Each row is a point on a landscape with many valleys, with its height.
A ball rolls from a point to the lowest of its 6 nearest points, and stops where none of them is lower. Distance is the straight distance between rows; heights are no part of it.
pipo: [ 55 133 118 165 115 147 165  83  95 188 120 152 129  56 132 175 151 149
 202 146 138 128  86 155 185 120 168]  (h 685)
suf: [ 81 154 114 160  73 115 166  83 121 206 156 129 116  99 108 156 129 153
 153 160 150 108 100 143 189 107 184]  (h 614)
Tem: [123 123  78 123 106 133 104  98 130 146 117 109  82 114 159 157 144 152
 128  96 178 124 122 107 133  96 113]  (h 593)
sagit: [144 166 128 137 146  98 153 123 185 106 174  99 144 236 109 109 125  79
  70 139  74 119 123 146 111 127 154]  (h 388)
bifi: [137 161 128 101 144 108 114 152 148 101  89 115 132 180 113 139 123  67
 120 108 132 123 110  68  47 109 129]  (h 111)
dukit: [131 124  86 119 111  83 142 166 153 170 168  81 133 111 104 133 116 161
  94 108 141  86 161 161 147 106 149]  (h 311)
fogiz: [148 154  96 118 127 104  95 143 195 144 152  98  87 203 109 126 119  90
  58 148 112 120 124 114  61  91 142]  (h 590)
pesa: [139 155  73 110 113 107 104 146 148 160 127  95 114 162 131 133 119 142
  78 146 160 104 178 126 109 104 127]  (h 375)
Kod: [122  97 185 125 125 125 131  69 112  92 108 188 107 118 142 134 111  83
 170 131  79 176  72 131 105 139  65]  (h 486)
Sager: [131  96 131 179 140 145 134 143 118 144 125 129 124  47 100  91 134 137
 140 162 107 118 124 178 156 144 158]  (h 713)
tagu: [109 139 150 160 162 124 158 100 144 113 164 156 141 142 125 122 129  70
 146 137 101 136  77 154 118 118 184]  (h 523)
buga: [173  83 185  76 140 129  97  98 104  81  97 149 143 144 153 103 107 121
 146 112  97 132  97 112 137 176  65]  (h 271)
Fatat: [137  88 112 150 122 144 127 127  85 151 111 146 107  42  97 119 134 184
 136 139 160 128 160 153 141 154 106]  (h 585)
zegav: [ 78 161 146 129 147 165 144 100 165  88 113 175 157 177 130 143 114  91
 175 111 111 174  92 123  94 108 125]  (h 320)
debo: [176  89 124 126 144 121  95 192 101  88 125 111 118 117 125 119 122  87
  59 147 130 152 183 117 106 166 112]  (h 514)
Pive: [180  68 209 122 136 116 152 140  87 101 141 117 154 128 111  88 115 124
 138 128  42 132 131 158 132 192  86]  (h 422)
Raf: [126 108 180 121 137 164 128 113 104 104 129 161 145  93 151 130 113 141
 165 105 119 141 111 156 167 142 140]  (h 189)
palal: [170 144 104 116 158 121 132 177 134 102 125 105 130 166 115 115 105  90
  35 152 115  95 151 102  69 119 100]  (h 459)
Das: [ 94 186 116 102 134  93 104 117 166 139 119 100  96 208  93 138 109  65
  83 134 111 106 110  78  37 117 142]  (h 442)
lume: [180  96 125  87 132 126  94 160  96  90  87 128 108 103 140 131 108 119
  93 133 143 145 176 113 120 163  96]  (h 592)
nonev: [108 163 117 142 100 135 129 113 169 142 180 119 116 173 124 148 137 108
 127 146 117 117 122 134 110 104 137]  (h 476)
duv: [123 154 127  98 167 154 120  95 150  77 115 149 124 141 154 130 129 102
 171 103 130 141 111 116  95 130 128]  (h 389)
pepa: [140 162 117 141 154  83 138  99 194 129 123 112 123 177 103 125 116  36
  92 165  77 136  93 102  55 100 133]  (h 439)
lozip: [106 139 123 161 115 124 164 120 121 163 169 130 139 112 110 150 136 137
 151 133 129  99 130 159 187 108 175]  (h 489)
Finap: [164  83 137 117 138 118  96 124  82 149 118 140 109  78 119 120 135 160
 127 118 155 129 145 131 138 154  87]  (h 499)
lapi: [126 152 127 149 119 126 116  74 156 155 111 129  63 150 147 155 133  98
 118 181 121 132  80 120 104  98 146]  (h 749)
far: [ 85 136 148 133 127 177 162  60 127  96 118 193 140  99 154 149 125 124
 220  96 127 199  52 141 142 109 141]  (h 236)
ved: [154 123  88 118 135 114 109 200 106 145 133 128  97 102 132 103 109 156
  65 112 150  95 193 127 118 131 116]  (h 294)
Fuf: [ 75 180  92 100 112 132 138 105 181 122 123 122 155 158 120 165 119 120
 182 113 139 150  85 102 120  83 157]  (h 325)
kib: [106 154 118 117 146 128 155 156 125 116 159 117 158 145 111 140 117 157
 130 115 128  96 137 115 175 118 160]  (h 385)
bev: [135 154  86 140 102 105 138 117 170 177 159 100 102 182 113 143 118 124
  66 135 151  96 138 128 134 106 133]  (h 577)
vod: [102 150 110 147 114 135 127 104 135 132 124 120 131 105 161 174 146 145
 187 127 164 143 108 125 164  88 135]  (h 483)
mol: [124  93  96 117 124 138  88 146  68 151  79 110 120  52 133 138 130 199
 136  92 180 126 152 136 160 120  95]  (h 570)
Fol: [148  67 149  90 125 151 106 123  70 140  75 127 146  46 130 116 142 222
 159  87 155 155 149 129 185 137  93]  (h 540)
Vodam: [ 86 149  89 155  63  92 144 115 118 208 131  97 137 158 128 136 155 182
 140 117 194 130 125 141 175  92 158]  (h 659)
Rovo: [125 119 119 143 157 151 129 154 111 166 120 120 142  95 120 144 129 166
 170 103 151 125 155 156 188 167 161]  (h 799)
zamed: [140 170 115 138  91  91 126 142 161 146 169  91 131 187  99 113 134 114
  35 123 154  90 154 157 156 129 177]  (h 537)
tar: [108 174 131 129 108  74 149  87 213 139 129  87 129 231  86 120 131  85
  86 149  97 131 110 117  80 106 151]  (h 229)
Notu: [124 156  89 116  55  79 157 145 147 173 165 114 141 156 115 121 128 170
  80 112 186 109 176 147 155  89 168]  (h 153)
pega: [118  93 162 111 136 153 111  82  67 100  77 142 156 112 152 131 132 176
 177  97 139 142  96 123 166 170  76]  (h 133)
lagag: [108 148 137 112 174 157 146 132 135  85 151 142 143 119 141 144 129 130
 170 116 132 143 122 129 151 134 159]  (h 281)
favil: [103 145 109 159 119 113 142  83 118 168 140 140  88  53 125 158 150 141
 138 159 171 103  90 182 158 126 133]  (h 608)
Zirin: [ 99 130  94 144 101 119 137 134 111 174 140 113 122  96 116 136 132 167
 129 127 157  99 150 167 163 111 135]  (h 636)
pagut: [197  89  75 135 124  94 119 187 123 161 132 114  91  92 121 128 139 144
  79 117 161 114 184 170 120 132 111]  (h 419)
zik: [127 107 170 144 118 141 135  42 130 121 125 185  75 116 159 138 129  95
 164 144 105 185  64 132  78 130 110]  (h 543)
Miki: [129 119 118  99 147 151  94 105  84 117  88 141 133 109 162 131 123 139
 156  88 160 158 150 106 138 134 107]  (h 255)
rafe: [154 128 129 138 154 144 147 134 131  86 137 127 154 173 143 115 115  87
 115 146  79 135 136 116  87 139 152]  (h 333)
bupat: [175 126 156 131 178 123 158 180 114  97 161 116 146 157 118  77 109  76
  91 170  79 126 156 151 148 170 138]  (h 416)
Tupu: [114 148 133 125 156 143 155 196 137  71 118 140 181 156 135  93 128 120
 119 106  96 130 168 109 127 152 149]  (h 293)
rebuz: [168 113 135 123 152 138  96 153  98  80 117 139 114 115 134 119 125 126
 100 127 111 123 156 102 112 168 107]  (h 502)
moki: [106 125 112 130 137 138 140  68 122 145  97 117 130  99 159 177 131 167
 201 126 162 129  97 126 197 119 166]  (h 563)
sar: [108 129 111 114 145 134 105 167 123  83 134 107 129 169 148 143 122 135
  93 123 137 131 162  80 101 137 134]  (h 408)
Duvu: [110 173 120 153 135 124 107  71 132 143 143 134  90  96 146 171 138  96
 129 142 131 165  79 133 126 109 130]  (h 912)
mab: [128 153 176 119 138 163 158 121 135  58 129 174 169 156 165 133 101  99
 163  94 114 154 117  96 112 156 131]  (h 310)
rafo: [163 148 129 149 165 116 154 163 158 100 183 112 133 164 144 102 111  64
  65 163  82  99 143 133 109 131 149]  (h 162)
Bubon: [138 153 122 121 151 118 118 119 167  83 125 105 113 181 119 139 117  79
  99 154 101 124 105  94  56 101 114]  (h 397)
Niva: [ 78 193 128 117  82 105 138 120 202 114 144  89 166 228  97 125 145 101
 119 119 121 117 114 114 127 105 142]  (h 357)
lurez: [105 167 109 144 130 108 140 125 151 150 161 101 120 184 117 115 128 102
 108 145 122 104 121 155 138 118 156]  (h 613)
lede: [ 76 107 149 176 149 115 145  75  95 176 151 164  98  45 136 146 168 145
 169 164 128 100  93 163 159 130 171]  (h 639)
lufa: [182 127 129 135 154 106 122 150 135  85 123 120 128 165 156 109 116  96
  70 149  91 135 154 110  82 174 111]  (h 454)
nabas: [ 61 168  99  99  55  99 113 106 165 150 101  68 137 208  71  91 154 128
 125 126 163 146 157  81  76  78 160]  (h 666)
Pize: [119 148 101 147  96 111 141 113 137 187 161  98 142 149 121 146 132 136
 118 145 167 110 135 125 158 111 163]  (h 578)
sozo: [169  98 165 119 139 151 125 169 132 126 111 135 143  64  77  90 148 130
 143 139 105 130 160 151 169 153 104]  (h 300)
vid: [144 170 100 120 138 110 119 160 130 131 169  86 136 186 113 122 133 120
 105 124 151  87 153 107 107 118 134]  (h 429)
mafed: [135 111 188 149 135 132 149 101  99 117 155 190 144 139 142 117 112  65
 158 142  73 163  90 135 105 167 139]  (h 488)
dit: [ 84 115 137 111 124 174 124  57 148  90  92 192 101 114 156 155 135 110
 212  90 128 189  52 125 110 103 108]  (h 379)
lere: [121 144  53 110 102 111  97 138 134 150 108  76  98 152 137 161 130 161
 142 110 198 132 161  96 136  97 122]  (h 517)
kudeg: [ 97 185 136 122 110 133 158 117 182 119 143 143 157 191 116 149 119 106
 168 116 116 151 101 119 120  89 153]  (h 139)
pud: [159 118 147 130 157 146 115 147 108 123 142 135 119 111 127 120 117 133
 101 144 128 114 152 114 128 152 145]  (h 581)
bug: [ 66 124 117 160 131 155 110  47 110 150 123 170 101  51 160 163 160 145
 200 119 158 167  80 148 139 112 122]  (h 551)
Rim: [110 160 127 142 118 119 139  94 155 169 157 136  92 155 140 167 137 137
 105 147 139 123  99 141 139  96 153]  (h 553)
Koza: [100 125  85 119 105 122 137 150 111 160 146 102 155 112 138 113 133 161
 151 116 164 115 147 127 209 111 161]  (h 733)
limar: [119 128 155 162 132 129 143  84 167 126 127 142 103 143 157 114 126  75
 120 166  96 158  87 150  80 130 138]  (h 649)
Zif: [132 114 177 124 138 148 124 106 119 100 127 167 136 130 160 132 116 128
 168 106 127 163 103 133 131 153 124]  (h 242)
kever: [116 112 159 166 128 156 134  97  99 157 136 179 141  44 122 112 153 144
 180 139 103 138  94 171 170 153 144]  (h 444)
fiv: [165  72 183 107 132 115  94 147  83  93 103 131 134 114 135 116 125 126
 154 111  53  87  97 133 138 173  62]  (h 297)
boso: [156  60 168 149 136 156 110 171 107 182 103 157 151  44  89  97 156 178
 120 142  81 107 166 157 180 156  81]  (h 534)
tokid: [159 140  73 121  68  88 126 175 135 177 157  79 106 154 105 103 110 156
  49 150 174  98 162 158 112 102 157]  (h 330)
seb: [106 160 107 102 142 151 118 160 143 116 115 111 162 159 137 148 134 143
 139 114 153 130 135  90 127 111 134]  (h 356)
rik: [186 113 127 124 162 126 127 193 125 124 145 125 146 107  95 104 121 138
  92 160 112 104 146 154 130 156 150]  (h 472)
mul: [141 170  95  98 132 105 118 159 163  95 109  92 114 167 133 138 121  87
  96 117 110 122 147  60  77 111 120]  (h 331)
ziva: [116 119 195 122 134 173 134  69 122 105 117 194 157 117 148 137 116 148
 209 108 124 175  77 147 158 157  96]  (h 228)
mezem: [131 145 141 108 144 150 129 142 140  86  85 139 134 169 129 117 110  73
 113 125  90 140 128  96  53 111 116]  (h 337)
tosa: [ 99 191 116 101 109 118 140 152 172 112 127  90 140 219  92 137 133 108
  93 121 122 108 150 106  74 122 146]  (h 354)
Gekez: [148 115  96 157 138 145  99 140 103 158 146 132  87  76 132 143 123 158
  80 142 152 116 151 137 128 147 118]  (h 735)
Peg: [145  97  88 149 138 129 116 155 134 165 136 140 119  74 106 120 115 159
 112 129 156 101 158 148 157 136 132]  (h 611)
gepom: [112  87 191 159 134 139 122  86  88 155 142 162 110  73 159 132 142 150
 178 138  98 142  81 145 164 148 128]  (h 443)
Mefa: [141 113 151 156 145 120 138 128 131  81 167 148 140 153 145 113 129  65
 117 172  65 159 119 154 127 150 140]  (h 507)
sov: [105 117 101 140 108 128 119  96 109 181 138 141  50  82 132 160 128 129
 120 154 182 115 126 139 133  88 122]  (h 32)
gez: [120  90 145 145 135 183 134 156 100 169 123 145 159   8  72 123 166 187
 175 145 132 141 141 157 181 138 123]  (h 744)
Ped: [114 196 108 121 100  85 128  97 194 166 146 103  96 200 105 114 133  95
  80 139 127 129 120 111 105  88 140]  (h 387)
nogen: [160  60 183  93 138 139 115 141  83 102 114 150 134  91 129  88 116 160
 152 102  82 118 118 113 163 167  73]  (h 284)
Foluf: [173 134 118 128 171 116 144 203 124  96 169 120 153 147 116 100 124  93
  90 145 109 102 167 120 101 116 142]  (h 352)
nufot: [149  85 107 105 136 167 132 203 107 145  89 119 158  50  93 112 140 190
 143  91 151 111 174 137 177 131 102]  (h 554)
vezig: [111 169 113 107 137 129 149 106 206 128 132 108 122 191  96 138 112  74
  96 123 105 136  87 116  61 101 164]  (h 421)
vilis: [ 97 159 123 111 144 130 137 155 168  66  97 130 145 163 151 142 119 108
 107 102 124 110 143  67  79 114 123]  (h 315)
buso: [ 96 122 114 153 142 147 159 155 135 168 124 105 145  56  92 138 150 182
 159 124 143  98 146 163 185 114 145]  (h 755)
Lomiz: [177  74 143 138 129 136 109 144 102 137 121 151 131  86 119  84 144 144
 125 141 109 127 155 143 140 179 115]  (h 321)
tedit: [141 179  87 130  72  97 113 117 190 175 135  83  98 194  80 128 135 118
  61 144 152 101 128 112  90  94 123]  (h 560)
Zile: [ 89 173  61  80  42  90 111 126 150 156 104  60 123 159  88 122 142 168
  93 129 200 143 143 109  81  96 143]  (h 573)
rofur: [179  83 146 101 132  88  89 134  80 115  86 149 109  98 140 111 119 134
  95 131 122 143 111 129 138 182  73]  (h 453)
tarar: [181  77  94 138 104 103  93 167 112 151 113 128  76  81 139 130 134 145
  76 113 160 146 149 161 121 127  99]  (h 503)
fabo: [108 154 137 119 141 154 151  98 190 112 125 139 123 163 124 147  94  87
 158 123 112 174  62 122  65 107 117]  (h 498)
paku: [ 92 111  90 132 100 117 125  90  96 165 106  81  93  92 154 177 150 162
 170 118 171 152 108 126 160 105 129]  (h 705)
vaf: [132 169 111 159 103 100 154 113 171 156 183  95 116 205 102 101 153  92
  55 158 115 102 145 136 124 102 180]  (h 556)
Zula: [126 127 127 126 148 130 121 134 113 115 152 134 122  79 132 123 138 136
 145 135 150 115 151 151 149 124 139]  (h 435)
zime: [155 121  94 146 104 115 145 217 137 168 161  79 159 154 102  99 112 142
  99 100 176  86 184 159 153 110 153]  (h 348)
dusi: [135 151 114 135 124 125 130 144 140 140 157 112  96 137 154 135 117 100
 101 135 140 121 117 123 115 135 122]  (h 603)
lik: [160 118 121 119 157 119 123 155 110  64 125 132 127 153 130 102 125  99
  81 142 129 133 161 105 106 150 115]  (h 424)
Vame: [126 125 130 173 133 136 144 115 149 159 151 137 114 113 120 113 128 108
 104 161 105 122 118 165 160 132 159]  (h 756)
peb: [107 170 121 109  96 105 133 177 142 154 174 101 166 176 110 112 135 131
 119 118 148 105 162 128 153 101 161]  (h 332)
dano: [152 150 153 110 170 133 161 221 142  49 117  95 179 188 152 120 109  91
  75 117  81  91 173  86  89 142 151]  (h 329)
zores: [116 141 147 139 158 140 151 150 137 119 163 137 151 161 115 124 134 134
 140 128 128 111 149 143 152 121 171]  (h 376)
bigo: [164  64 210 140 143 127 137 149  99 121 130 135 140  87 103  98 149 144
 139 141  38 109 122 153 171 169  74]  (h 403)
Dugev: [140 134  92 103 146 116 100 201 131 107 145 106 111 170 149 126 117 120
  69 115 168  88 170  89  77 110 119]  (h 296)
mep: [157 177 115 135 169 117 160 148 160  75 124  99 172 197 133 130 120  54
  91 157  84 118 136  95  59 139 143]  (h 430)
Mip: [105 173  87 102  87  98 129 128 149 152 129 102 125 181 136 135 129 123
 118 126 160 122 143 103 117  84 125]  (h 423)
magok: [143 112 171  99 150 176 112 118  98  72  76 158 170 128 148 143 111 157
 178  94 125 146 130 128 130 143 102]  (h 192)
luz: [147  94 130 155 117 160 133 147 107 180 106 144 133  23  76 102 178 166
 141 151 128 119 146 173 163 171  68]  (h 606)
feve: [106 114  88 127 131 152 117  86  67 167  87 107 108  83 179 159 179 191
 206  88 180 156 117 135 178 104 126]  (h 740)
gepo: [115 177 123 154  68  75 110 102 162 193 163 102  83 187  93 121 146 122
  58 168 149 100 129 133 108  94 163]  (h 574)
lem: [117 126 149  85 147 164 138 108  77  89  92 159 141 110 166 143 111 137
 181  85 127 164 132 105 133 134 115]  (h 105)
lom: [ 97 135 151 156 129 147 132  88 118 143 130 149 126  69 144 147 151 145
 156 133 134 122 109 140 161 140 164]  (h 464)
gusep: [138 110 173 119 146 149 132 154 123  70 131 148 178 132 136 107 114 128
 180  89 104 122 151 132 156 163 139]  (h 230)
Digak: [134 117 184 120 137 144 138 123 125  84 110 155 136 142 147  96 124 106
 139 124  86 157 117 119  97 141 118]  (h 345)
vaniz: [125 162  81 147  56  90 124 115 130 200 167 122  87 154 102 146 135 145
  83 164 180  98 136 161 155  89 151]  (h 400)
zudum: [129 126 136 137 151 139 146  94 136 104 135 162 115 119 145 141 127  96
 154 130 109 152  83 134 135 120 138]  (h 382)
zaraf: [164  90 109 144 114 123  93 121  88 174 106 159  77  37 129 152 133 159
 115 133 165 153 137 143 141 143 110]  (h 637)
kigiz: [150 140 104 109 167 119 125 202 121  68 125 110 167 161 126 101 133 128
  97 115 154 108 202  87 116 133 126]  (h 343)
Dabit: [126 141  79 131 138 133 117 173 122 122 147 120 124 122 115 111 115 138
 116  97 143 101 159 124 153 129 147]  (h 319)
Dum: [123 153  80 115  89  93 127 181 122 172 158  87 131 177 117 102 119 167
 104 104 194 104 169 136 145  91 133]  (h 254)
Sefel: [ 96 147 115 120 122 164 125  92 126 109  98 122 121 134 134 160 146 130
 189  99 153 157  86 110  93 124 126]  (h 182)
Lon: [ 75 114 158 170 154 149 133  78 118 163 130 183 121  54 144 167 150 127
 184 154 118 147  63 152 139 133 142]  (h 545)
buse: [151 135 109 138 140 104 113 170 114 137 137 124 104 120 138 129 131 121
  74 133 142 109 158 110 114 121 124]  (h 384)
nuzep: [161 150 103 132 139  90 118 183 139 146 169 102 120 136 118 116 115 126
  83 121 146  86 167 154 126 106 152]  (h 461)
fatu: [100 186 107  96 109 118 129 114 149 133 142 119 139 190 114 134 149 115
 144 115 147 106 117 109 136  85 143]  (h 299)
zap: [161  90 150 131 161 146 142 154 120 115 129 150 169 104 102  91 117 146
 145 111 108 122 162 148 149 166 115]  (h 163)
gan: [ 86 169 120  95 113 103 136 103 171 129 114  98 120 218 105 153 112 115
 145 110 126 150 101  72  70  97 151]  (h 463)
ruzap: [160 100 124 138 145 129 152 151 115 159 140 136 129  79 108  96 127 123
 118 152 117 116 131 153 153 127 139]  (h 677)
Baz: [148 135 163 143 177 141 145 165 125  61 136 136 165 147 155  98 112 110
 130 123  93 126 124 107 116 148 135]  (h 265)
Lus: [191 103 129 146 153 130 138 181 133 116 160  94 123 141 126  73 118  91
  72 146 100 140 181 133 109 159 153]  (h 458)
Vufa: [120 132  71  90 122  99 115 186 110 122 104  79 128 167 164 123 124 139
 114 111 184 114 177  83  95 113  78]  (h 295)
dinaz: [161 113 147 113 142 113 136 164 145  59  90 101 132 186 132 128  99  65
  71 167  74 138 157  75  39 148  99]  (h 484)
gam: [136  77 192  83 134 144 115 105 110  72  93 157 149 112 147 124 120 143
 175 109  89 143  80 115 145 154  76]  (h 213)
seva: [137 125  69 110 127 118 101 191 126 132 108 108 114 144 158 118 111 143
  91 100 167 104 186 104 118 122 120]  (h 122)
guk: [122 144 135 114 154 156 121  90 158  93  82 179 136 121 151 141 123  88
 196 105 123 170  71 113  69 111 109]  (h 466)
pesop: [172  32 198 109 146 113 118  98  75 109 117 157 117  90 127 133 114 130
 151 144  52 111  77 131 149 173  51]  (h 417)
gapub: [ 76 184 110 113  76 105 136 104 156 167 152  89 148 188  94 125 133 147
 122 115 167 122 158 109 146  85 164]  (h 383)
vad: [ 85 108 114 194 128 129 147  94 116 188 136 151 149  21 112 115 153 172
 162 145 146  78 106 157 176 133 126]  (h 853)
bovib: [106 171 113 119 109  93 141 129 186 145 168  95 160 232  94 117 147 100
  90 118 140  79 146 131 115 100 168]  (h 431)
veguf: [105 121 150 185 132 114 144  94 136 155 181 153 134  84 145 145 121  98
 126 169  84 131  88 170 142 120 180]  (h 714)
Videk: [115  93 129 150 129 150 137 132  82 144 107 131 133  44 110 133 152 178
 167 113 168 115 128 154 190 138 135]  (h 726)
vabim: [130 141 109 106 139 142 104  97 165 124  97 123  98 146 146 157 105  89
 147 139 130 154 100  94  70 111 137]  (h 511)
goso: [109 108 153 132 129 121 108  66 128 129 110 170  96  87 168 176 143 119
 180 131 104 188  71 131 116 133 114]  (h 526)
bil: [117 102 147 145 132 167 123  83  97 141 101 148 127  86 143 131 148 170
 194 120 109 147 111 142 164 144 120]  (h 309)
sizo: [153  72 130 119 116 139  94 128  72 149  73 142 119  35 113 127 134 194
 126 125 148 138 155 154 154 152  89]  (h 390)
badi: [158  50 152 101 135 139  63 118  74 112  91 153 122  60 135 131 130 155
 164 128 106 119  97 120 164 150  67]  (h 394)
bef: [188  67 188 140 115 118 118 105 102  58 112 139 135 163 152 110 111  89
 109 135  67 141 135 109 100 175  79]  (h 404)
zeken: [184  48 171 118 119 122  82 112  95 162 103 157 115  26 122 119 118 183
 127 143 112 112 103 131 159 163  41]  (h 550)
Norik: [123 119 158 117 149 155 104 134 103 102 111 134 156  84 137 125 147 171
 188 110 114 136 148 123 173 136  99]  (h 253)
muk: [162  85 168 147 165 147 140 125  87 126 138 160 133 101 125  99 120 129
 153 143 114 155 125 146 142 180 122]  (h 308)
pakez: [125 164 106 110 150 116 150 190 147 126 172  82 185 189 128  88 119 141
  84 111 138  69 190 107 122 119 150]  (h 391)
tef: [123 102  99 165 118 119 128 117  93 168 134 135  98  30 118 127 131 179
 101 153 139 102 130 172 156 127 124]  (h 817)
bodol: [143 123 147 164 132 140 116 131 134 108 143 143 110 118 148 143 113  99
 129 141 117 152 114 113 114 124 135]  (h 544)
refuf: [115 103 194 125 134 186 146 106 109  90 115 194 197 120 136 129 128 125
 195 106  87 175  78 148 153 165 111]  (h 179)
taku: [ 80 133 141 171 126 111 148  85 148 187 156 120  95 102 140 148 142 126
 131 175 129 105 101 155 148  95 156]  (h 776)
Doz: [132 182 135 170 145 107 151  99 196 147 173 105  97 195 105 129 134  76
  76 153  96 116 107 142  96 117 167]  (h 457)
sezub: [133 175  72 114  54  91 113  97 169 163 113  79  79 174 125 137 113 141
  93 139 194 131 133 126 100  89 106]  (h 624)
Tano: [177 111  46 102 113 106  89 213 115 122 111 120 111  97 150 146 130 157
  75  95 192 120 164 129  99 134  96]  (h 312)
tok: [157 129 103 107 160 131 141 212 106 111 121  93 164 118  91  80 132 157
 125 106 113 101 187 142 155 126 158]  (h 420)
vin: [132  82 194 140 138 124 120  99  99 123 143 174 109 101 146 112 115 112
 160 156  93 142 109 155 130 170 104]  (h 432)
mogid: [149 101  95 124 116 154 117 146  82 156 113 120 116  69 138 123 136 183
 140 105 166 129 154 133 159 103 143]  (h 580)
rabiz: [110  76 225 153 139 145 145  87  98 119 146 179 150  95 125 109 134 134
 173 138  55 165  70 180 136 168 106]  (h 273)
Pulu: [ 77 136 148 149 127 161 123  74  98 123 111 156 133  99 157 163 143 154
 182 131 145 161  84 130 163 124 144]  (h 428)
punel: [177  68 172 130 118 133 109 109  97 123 118 137 122  79 113 103 127 162
 127 153 107 132 117 133 142 171  79]  (h 462)
mame: [101 163 117  94 120 115 128 159 156 107 124 112 127 192 121 148 109 110
 120 109 127 115 130  87  78 104 121]  (h 317)
tad: [168 121 166 140 159 116 132 150 143  64 114  93 148 185 135  97 109  84
  59 147  67 132 164  80  98 169 108]  (h 402)
Zito: [101 118 198 160 151 142 163  81 106 106 151 191 145 106 158 114 121 124
 150 140  87 187  78 153 135 136 124]  (h 368)
kez: [ 94 142 174 143 135 167 156 107 116 116 147 177 173  99 132 143 124 143
 215 116 108 149  96 155 175 120 171]  (h 94)
nam: [ 80 159  61  70  77 100 112 168 126 151 107  64 142 195 137 110 143 164
 101 110 205 109 160  90 115  85  99]  (h 440)
Zube: [ 80 155 118 141 114 142 139 102 144 148 136 146 142 158 133 165 114 110
 140 130 130 130  85 129 164 109 169]  (h 326)
riv: [140 112  80 126 138 140 131 162 109 120 110  90 148  77 148 117 145 166
 139  99 156 118 173 126 152 131 136]  (h 446)
sinag: [ 76 147  70  97  60 121 116  92 127 167 111  78  99 147 134 138 126 141
 144 103 193 135 125 106 121  86 120]  (h 640)
gibor: [104 117 161 161 148 143 169  89 138 118 136 185 110 118 156 146 113  91
 138 139  92 191  72 175 108 124 140]  (h 478)
tuk: [ 91 176 139 129 119 134 171 109 204 134 137 142 177 223  95 146 122  82
 151  97  95 114  83 121 108 100 177]  (h 274)
napod: [140  78 202 127 118 131 116  94 119  73 107 158 101 137 159 153  88  91
 142 141  62 155  84 133 108 176  68]  (h 405)
zegaz: [162  98 125 116 122 140  89  87  99 154 102 140  79  62 129 142 140 137
 125 140 119 145 122 131 126 142  95]  (h 475)
poku: [ 75 139 127 152  68 114 184  72  92 170 131 126 139 118  97 170 154 181
 192 127 181 115 126 140 191 112 163]  (h 700)
zil: [125 125 154 104 156 148 127  93 167  78 106 150 136 155 132 138 120  86
 146 108 119 166  89 103  63 124 122]  (h 473)
dak: [120 100 143 111 122 156  84  98  90 145 105 149 127  46 162 149 139 175
 171 125 159 133 127 134 154 136  99]  (h 42)
sifak: [154 120 131  81 141 135 127 152 108  35  93 122 150 170 137 108 110 109
  99 134 107 131 181  70  66 173  84]  (h 480)
delin: [133 130  68 106  83  95  96 155 162 162 128  94  65 167 120 136 116 141
  33 134 163 128 175 102  77 110  97]  (h 579)
zilu: [142 130 119 107 146 155 132 179 106  87 110 110 165 136 155 105 133 141
 112  84 149 108 193  98 141 156 105]  (h 344)
zelad: [110 171 124 112 139 134 152 142 175  86 136 128 161 202 122 130 106 105
 144 116 122 108 140 108 110 121 135]  (h 262)

Call two points neighbours if one is among the 6 nearest of the other. Go from one point of each pair to the other, from neighbour to neighbour, staying as low as possible. Name the highest point that can't be avoided.
kudeg and tar -> Niva
kez and zap -> gusep
Sefel and dak -> Fuf
Sefel and rafo -> rafe
kudeg and bifi -> vilis
refuf and lem -> Raf
